Each row is a point on a tangle of strands that fork and nearly touch. The rows are in no order.
Two points are linked if the straight distance between their rows is under 41.3. Some points are linked to none.
fozo:  13 -26 -14  44 -24  29 -36  -4
modeg:  15  43  17   5   5 -42 -32  24
fasof:  12  30  33  -6   4 -44  14  25
durof:  -3  27   7  43 -11 -17 -46   2
zop: -50  23  10 -27  15 -16  24 -25
rez:  51 -29  18 -15  -6  -1  55  30
ruzar:  -3  39   4  -9  23 -33 -45  -2
kor: -44 -23   4  18 -18  27  27 -30
Fufus:  32   3  -4 -28  14 -22 -55 -26
rige:  47 -11 -16 -57   0 -19 -25 -10
nodaz:  34 -22 -24  51 -11  35 -43   6
papum:  -4 -35 -16   8  18  51  32  -1
Ruri: -18 -27  -4  38   4  42   5 -23
Lagov:  -7  31  35  -8  10 -39  22  13
mutom:  -6  13 -27  39  39  43  -7  19
lol:  -1 -26  -3  12  26  37  37   2
Buk:   1  49  13   2  17 -40 -41  11
Vunu:  11  23  -2 -25  21 -26 -45  -9
dafir:  15   6 -20  27  37  35   1  29
kilu: -22 -20 -15  38  28  51   5 -15
rof: -23  21  27  -8   4 -28  26   1
mev: -11 -21 -14  11 -44  13 -12  -2
finu: -21   9 -17 -12 -17  -4 -32  -3
zunan: -30   8  16  -6  -9 -12  26  -6
Verag: -11 -12  19  14  -9   3  30  -7
ratod: 12 -5 37  8 40  1 61  4
tode:  37   2  -3 -64 -18 -31  29  35
buno: -22  36  13  32   1 -21 -37  -4
Vubit:  35   8   6  36 -22 -13 -36  21
tul: -50   0 -14 -40  -6   0  37 -31
veke:  35  -9   8 -45 -33 -27  46  38
bazaz: -38  15 -10  12 -12  -2 -39 -14
nesi:   1 -24  13  16   6  22  33  -8
Nuvam: -45  28   8 -19  21 -18  -5 -25
Gel:   3 -26 -16  31 -41  21 -30   0
Zoz: -40  12  -1 -41   6 -12  29 -23
kipo:  -5  -1 -29 -35  -7  -1 -35 -15
kadev: -55  -6 -17 -28 -21   8  33 -28
Ziva:   9  25   1  27 -19 -19 -49  15
ruvar:  -1 -55 -22  13 -25  52  17 -10
fupu: -35  27   1 -15  18 -15 -25 -24
bik:  -4 -48 -28  11  -1  61  22  -6
pog:  16 -11  33   3  19   0  60   7
Rapub:  38  -5  -6  38 -31  -1 -45  19
fevum:  42  -9  -7 -41   5 -20 -43 -25
Rera: -41  31  -1  12   6 -13 -39 -18
Vusi:  51 -11 -23 -67  -8 -19 -17   5
nefoz: 11  8 22 16 58 10 44 14
tipov:  31  -1 -16 -62 -14 -23   5  20
Zir:  25  35  23  -7   0 -47 -10  32
besos:  46 -12 -16  51 -14  20 -47  15
lare:  31 -22  23  -8   9   4  61  16
kobu: -21  -5 -26  36  37  53  -2   4
sek:   1  17   5 -25  -5 -27  -4  14
Tuz: -49 -18  -1   2 -25  17  35 -30
Ruve: -32 -31  -4  30 -14  35  13 -30
migi:  38 -18  19 -26 -25 -18  51  31

A fork is a point with three links, a tip a point with one. Leave the first point through the second and follow the links. Name the first fork or tip that comes.
Ruri, kilu | dafir
tul, Zoz | Rera
tode, veke | nefoz
Ziva, Vubit | mev
zunan, Verag | ruvar

Name the points in between on the shortest way along the links from the first point to the second, in order.
modeg, zunan | Zir fasof Lagov rof
Tuz, Rera | kadev tul Zoz zop Nuvam fupu
dafir, kilu | mutom kobu
besos, Rera | Rapub Vubit Ziva durof buno
Fufus, fasof | Vunu ruzar Buk modeg Zir
veke, ratod | migi rez lare pog
